Each row is a point on a landscape with many valleys, with its height.
From any point a ball takes the steepest step (drop divided by distance) to one of its 2 nearest points. It stops when none of these is lower. Distance is the straight distance between rows; heights are no part of it.
Z_574: [-15  -3  23  -1 -12  -7   4   4  -1 -28 -23 -11 -32 -14  12  -7 -21  -6
  -2 -20  20  16 -15  -5]  height 411
Z_542: [-22 -16   1 -22  -7   7  14  -3  -3 -12 -10   6 -16   8 -16 -11 -21   7
   4 -10  -4  -3 -12   3]  height 488
Z_151: [ 19 -23  -8 -13  -2   1  -9  -3  18  19  10  -2  15  23  -9   2  -5   6
 -16  35 -22 -13   5  28]  height 168
Z_875: [  6 -25   0 -13   4  14   5   0  -3   1  12  11   0   8 -12   0 -10  10
  -5  10 -22   2   8   2]  height 259
Z_389: [ 36  10 -14   1   4  -1   2 -15  20  18   8  23  11  26 -14  11   6   6
  34  30  -8 -18  12   3]  height 288
Z_998: [ 13   3   2   4  -5  -2 -15 -13   5  22  -3   8  29  11  29   1   2  -4
 -11  23   3  -3 -18  11]  height 265
Z_410: [ -8  -4   5   5  17   3   9  11 -14 -22  13  -1 -11 -15  -2   0   6  -5
  -9 -11   1  10  10  -8]  height 394
Z_39: [  6  -3 -10  -5  11  15  28  10  -1  -9  19   6 -18  -1 -22   1   8  -1
  11 -19 -16  14  33 -30]  height 434
Z_452: [-20  -7  11  11 -23 -12 -18   0   3 -12 -23 -21 -23 -25  18  -7 -12  10
 -14 -26  20  -5   1  27]  height 538
Z_805: [  7  14   4   4  -8  -9  -1  -1  14  13 -12 -15  -2  21  -1   5  -4  -2
  10  21   8  -6 -21 -13]  height 406
Z_89: [  7 -26 -18 -24 -10   1 -15 -10   8  21   8  12  24  15 -17   9  -7  12
  -8  21 -17 -23   4  41]  height 217
Z_155: [ 16 -23   7   5  -4   3 -14  27  23  15  -1 -31 -28  -1 -11  20 -12  13
 -23  11 -26  -7  21  11]  height 231
Z_441: [-11 -10   1 -14  15  15  25  -3 -19 -14  18  34  10   9  -3  -2  -6   3
  -1  -6 -13  13   2  -3]  height 175
Z_419: [ -4  11   5   3   8 -13  -3  23   2  -3  -9 -11 -10  -8  12  13  -1  -7
   7 -14   9  11 -19 -45]  height 272
Z_65: [  3 -15 -23 -19  -7  -4 -27 -10   9  25   5  10  23   6 -12  11   1  13
   8   4 -10 -21  11  30]  height 252
Z_903: [  9 -23  -3 -16   5   8   6  17   5   3  10  20  -8  11  -6  15 -21  13
  -2   2 -29  11   1 -33]  height 332
Z_11: [ -3 -12   2  -6  19  14   1   9 -16 -10  22  27  16 -10  21  13  -2   1
 -12  -5 -14  11  -7 -14]  height 68
Z_611: [-15   9  -5  27  -5  -5 -13 -11 -19  -2   0  -6  16 -37  23 -13  30  -4
 -22 -22  21   4  10  25]  height 654
Z_372: [  9  -2  -4   5  17  17  20   8  -8 -15  18   3 -10  -5 -11  -6  12   1
  -4 -10 -11  15  16 -13]  height 415
Z_51: [-13 -11  -6  -6 -11   1  -6 -23  -9  -2  -2  -6  10  -6  -3 -31   4   1
 -14   1   7 -10   3  46]  height 590
Z_792: [ -4   1 -20   1  12  11  11  -7 -24  -6  17  18  18 -13 -18  -7  19   3
   3 -14  -4  -4  24  20]  height 623
Z_981: [  9  17  -6  -2 -19 -11   1 -20   7  21 -16   0  16  21  -3  -8   7  -8
  24  21  11 -11 -14   9]  height 209
Z_352: [ 13   4   0  -2  -5   2   2 -22   2  13  -2  29  29  18  23  -2  -9  -5
   7  27   1   2 -21   8]  height 337
Z_446: [ -8  10   0   1   5   0   8   0 -15 -10   0  10  13  -6  14  -2   0 -12
   3  -9  11  14 -12 -13]  height 273
Z_53: [ 14  11  -6 -10   0   6  27 -10   2   1  -3  13   2  22 -23 -11   3  -5
  27  18  -2  -2   5   1]  height 185
Z_37: [ -4  26  -8   0  -6  -5  20 -25 -13  -1  -6   9  12  11  -6 -18   8  -9
  26   6  16  -1  -4   8]  height 17
Z_247: [ -4   3  11  -4  -8 -12   2  18  17   2 -15 -36 -40   8 -17  11 -21   3
  10   6   2  -1  -4 -19]  height 336
Z_96: [ -6  10   6   0   6  -4   6  10 -10 -11  -8   5   1  -7  22   8  -4 -13
  -2 -14  20  19 -21 -35]  height 227
Z_450: [ 27  -8 -14  -2   4   9   0  -8  13  13  18  11  14  23 -12  -2   1   0
  -2  34 -20  -8  13  25]  height 104
Z_16: [-11  12  -6  14   8   0  -9  -1 -17  -8  12   4  26 -34  29   3  23 -11
 -22 -26  20  10   2   4]  height 664
Z_829: [ -6  21  13  21  -6  -9  -4  -7  -4  -2 -12 -10   8   0  23 -16   6 -11
   0   2  25   7 -15  -5]  height 233
Z_693: [-29 -13  18 -13   0   3   8   6  -5 -33 -13  -2 -25 -19   5  -5 -21  -6
 -10 -30   8   8  -7  -2]  height 432
Z_52: [-33  -4   0   7 -21   1   0 -19 -12  -9 -13  -1   2 -18  19 -28   9  -3
 -13 -28  18   0  -7  27]  height 568
Z_486: [-11  -2 -14 -15  -1  -4   2  -4  -3   7  -1  25  12   1   1   9  -3   1
  24 -20   8  -1  -7 -22]  height 471
Z_732: [ -3 -15 -11  -7  -2   7   0 -17 -11  -4  11  -2   7  -4 -23 -19  10   7
 -12  12 -11 -13  18  46]  height 601
Z_926: [  1  13  -2  -2   1   5  27 -15 -12 -11   3  -1  -5  15 -25 -22   7  -2
  23   9   0  -1   4   8]  height 123
Z_495: [ 38  -2  -1  15  19   0 -18  16  19  23  16  -2  11   9   1  17   7   9
 -17  30 -23 -13   7   0]  height 75
Z_63: [ -5   4 -13  13   7   8  -3 -11 -24  -5  17   0  18 -29  -5 -14  25  -5
 -16 -13   4  -4  16  30]  height 635
Z_325: [-16  -7  -8  10  -6   4 -10 -21 -26  -2   6   9  24 -27  16 -19  24  -3
 -23 -22   5  -3   6  36]  height 644
Z_14: [ 11  17  27  26  21  -3 -10  17  -4  -9   4 -15  -4 -13  25   9  14  -5
 -21   1  17   8 -11 -22]  height 280
Z_794: [  7  40  10  28   5  -3  -3 -10  -5  11  -4  -4  21  -1  24   2  30 -15
   1   7  15  -4 -13 -15]  height 397
Z_166: [  3   3 -13   5  14  -4 -25  16  -5  14   9  15  24 -21  29  20   8   3
   0 -11   0   8  -9 -22]  height 180
Z_842: [ 26 -17   6  18   5  15 -10  26  29  14  15 -29 -28   4 -11  17  -3  17
 -33  13 -31   2  33  -7]  height 196
Z_677: [ 21  -9  -5   2   3  -4 -30  11  17  24   8   0  15   6   4  17   4   7
 -12  22 -12 -12  -7   5]  height 151
Z_690: [  7   0 -13 -14 -14  -6 -19  -5  16  27  -7   0  11  15 -12   9  -2   9
  17  15  -3 -21   0  10]  height 300
Z_22: [ 33  17 -10   2   8   7  20 -12  15  11   6  15  -1  28 -19   4   2  -3
  30  28  -7  -6  10  -9]  height 255
Z_384: [-25 -11  12  10 -18  -1  -9  -9  -4 -22 -11  -6 -13 -30  21 -19  -8   2
 -12 -32  18   0  -1  31]  height 554
Z_99: [-13   7  20   2   2 -11   4  20  -2 -27 -19 -25 -36 -17   0   3  -9  -8
   1 -24  12  12  -1 -15]  height 384
Z_140: [-14   9  -9  -2  -5   3   1 -16 -14  -2   0  13  20  -5  12 -12   7  -2
  10 -17  13   3  -8   1]  height 316
Z_607: [ -5  22  -9   6   7 -10  -8  17  -9   3   0  -6   2 -19   3  10  15  -6
  14 -13  14   8  -6 -32]  height 311
Z_832: [ -7  15  -4  12   5 -12 -13  14  -9  -7   0 -13   1 -27   4   4  17  -6
   2 -22  15  -1   4  -8]  height 340
Z_177: [ -3  22  18  11  -2  -8   8   5  -3 -15 -13 -15  -6   3  22  -5  -2 -14
  -1   0  25  11 -19 -23]  height 154
Z_772: [ -3  29  -8   2 -10 -10   9 -15   3  13 -20   2  11  15   1  -8   7  -7
  28   5  17   2 -10  -7]  height 122
Z_109: [  5  -3  17   3  -9 -13  -6  17  22  11 -20 -38 -33  12  -8  16 -20   1
  -6  19   0  -5 -10  -2]  height 299
Z_76: [-28  -4   2 -13 -14  -2   9  -4   0 -14 -19 -12 -19  -3 -15 -16 -16   5
   6 -16   9   2  -6  14]  height 503
Z_171: [  3 -19   8  -5   8   5  14  20   8  -3   9  -1 -24  11  -2  17 -23   6
  -5   7 -25  18   5 -35]  height 361
Z_30: [ -7 -10   8  -8   3  -1  13  18   2 -17   1  -3 -25  -3   5  11 -21  -6
   0 -10 -15  19  -5 -32]  height 390
Z_925: [-15 -20  -3 -27  -2   6  15   4   0 -13   4  10 -19   7 -18   2 -19   8
  10 -13 -17   5  10 -15]  height 472
Z_21: [ -4   4   5  -8 -11 -11   9  10  12   6 -19 -16 -22   9 -17  -2 -11   0
  21   1   5  -1  -6 -14]  height 368
Z_532: [-16 -21   6 -14  13  19   5   0 -14 -23  14  27   1  -6  16   4 -13  -1
 -15 -14 -12  12  -6  -5]  height 121
Z_382: [ 34  -6   2  18  14  11 -11  15  32  18  18 -14  -6  17  -5  12   4  14
 -28  27 -33  -3  18  -7]  height 147
Z_361: [-23  -6  -6  -7 -24  -4  -3 -28  -2  -1 -14   1  10  -6   7 -30  -4   3
  -4 -17  13  -8  -3  28]  height 579
Z_626: [ -9 -13  18  -5  -6  -3   7  11   7 -16 -12 -15 -32  -5   3  -1 -29  -4
  -4  -2   0   8  -6  -7]  height 422
Z_929: [  5 -26  -9 -16   4   5  -4  11   7  12   9  16   5   8 -13  18 -12  14
   8   5 -23  -3   6  -7]  height 295
Z_71: [  2   6   6  14  15  -1 -12  19 -10  -4   9   4  14 -20  30  14  13  -7
 -14  -4  11   9 -13 -20]  height 229
Z_232: [-25  -2  15  -2 -15 -13  -4   0  -6 -21 -19 -25 -28 -21  -8 -19 -14   1
   0 -22  18   0   1  20]  height 519
Z_264: [  5 -13  -3   1  -8  -9 -30   4  11  22  -4   1  19  -2  19   7  -6   7
 -14  14  -3  -5 -11   9]  height 205
Z_276: [ -2  -4  -7 -13  -4   5   3 -20  -7   7   4  37  31  13  24  -1  -4   4
   8   1  -4   2 -15  -1]  height 399
Z_31: [  6  18 -12  -1 -17  -8   4 -20   4  15 -11 -17   5  18 -27 -13  12  -8
  19  15   6 -20   3  19]  height 276
Z_901: [-17 -16  17  -5   2   3  -9  10 -13 -26   0   0 -11 -24  16  -3 -17  -2
 -19 -22   4   9  -4   7]  height 449
Z_933: [ -3  13  14  12  11 -10   1  21   1 -11  -8 -34 -38 -14 -12   9   6 -11
   4 -14   3   4  10 -26]  height 359
Z_345: [ -1  16   0  15  16  -8  -5  21   3  -4  -2 -21 -18 -13 -11  11  19  -8
   4  -9   6   3  12 -37]  height 341
Z_669: [ -4   5  -3 -11 -23  -6  10 -12  10   8 -17 -16  -9  21 -27 -15  -7   0
  18  14   9 -12  -1  23]  height 315
Z_505: [  4  -6 -11  -5  18   6 -18   2  -8   7  15  29  30 -12  23  17   3   7
  -2 -12  -6   2  -2  -7]  height 133
Z_733: [ 12  40  12  40  18  -5  -8   4  -5   1   0 -14  14  -9  23   8  19 -12
 -13   1  14  -4 -11 -21]  height 343
Z_580: [ -3 -16 -11 -15  -1   8  19   6  -6  -8  12  20 -15  12 -32  -1  -7  10
  17 -15 -17   8  24 -17]  height 454
Z_46: [ 37   0 -12  -8   0   8   9 -20  18  14  15  25  14  27 -17   8   7   3
  19  32 -14 -18  18  24]  height 199
Z_212: [-12   1  15  16  10  -5  -3  16 -12 -24   3 -17 -16 -26  11   1  11 -11
 -13 -19  13  14   2  -6]  height 370
Z_374: [-11  21   2  16  -7  -7   4 -24 -12   1  -8  -4   8  -3  17 -23  19  -9
   1  -6  20   6  -5  10]  height 290
Z_716: [ 13  31  13  21  -2  -6  -5 -10   7  12 -15 -12  13  16  15  -1  14  -7
   1  22  13  -9 -24 -15]  height 457
Z_262: [ 21   9  -6   5  -1  -7 -10   3  20  26  -7 -17   5  22 -14   7   1   3
   6  26  -5 -12  -7  -1]  height 354
Z_432: [  1 -20   1 -20   9  18  12 -12 -10  -7  16  36   5  14 -14   3 -11  11
   2  -1 -19   1  11  -3]  height 219
Z_479: [ 12 -10  12  -4  -9  -6  -6  17  26  18 -14 -38 -33  10 -12  19 -11   6
 -21  25 -11 -13   7  13]  height 264
Z_504: [  2  -1   1 -11 -10  -1  12   0  10   1  -7  -8 -15  17 -25  -3 -10   5
   5  13  -3  -6  -2   2]  height 351
Z_138: [ -5 -13 -12 -10   4  15   5 -11 -14  -9  17  17   8   2 -25 -12   8   7
  -2  -4 -15  -7  23  30]  height 612
Z_474: [  0  -3  -9 -11   2   9   6  -7  -4   5   9  30  18   9  -6   3   0   1
  21   0   0  -2  -4   1]  height 441

Two balls start at each pair of points below. Name the first point that both come to, or write none.
Z_693 / Z_452 => Z_607
Z_805 / Z_474 => none
Z_52 / Z_901 => Z_212

Write out the way that a ball takes from each point below.
Z_276 => Z_352 Z_998 Z_264 Z_677 Z_495
Z_716 => Z_794 Z_733 Z_14 Z_71 Z_166 Z_505 Z_11
Z_504 => Z_669 Z_31 Z_981 Z_772 Z_37
Z_611 => Z_325 Z_63 Z_792 Z_138 Z_732 Z_51 Z_361 Z_52 Z_384 Z_452 Z_232 Z_76 Z_542 Z_925 Z_580 Z_39 Z_372 Z_410 Z_212 Z_832 Z_607 Z_419 Z_96
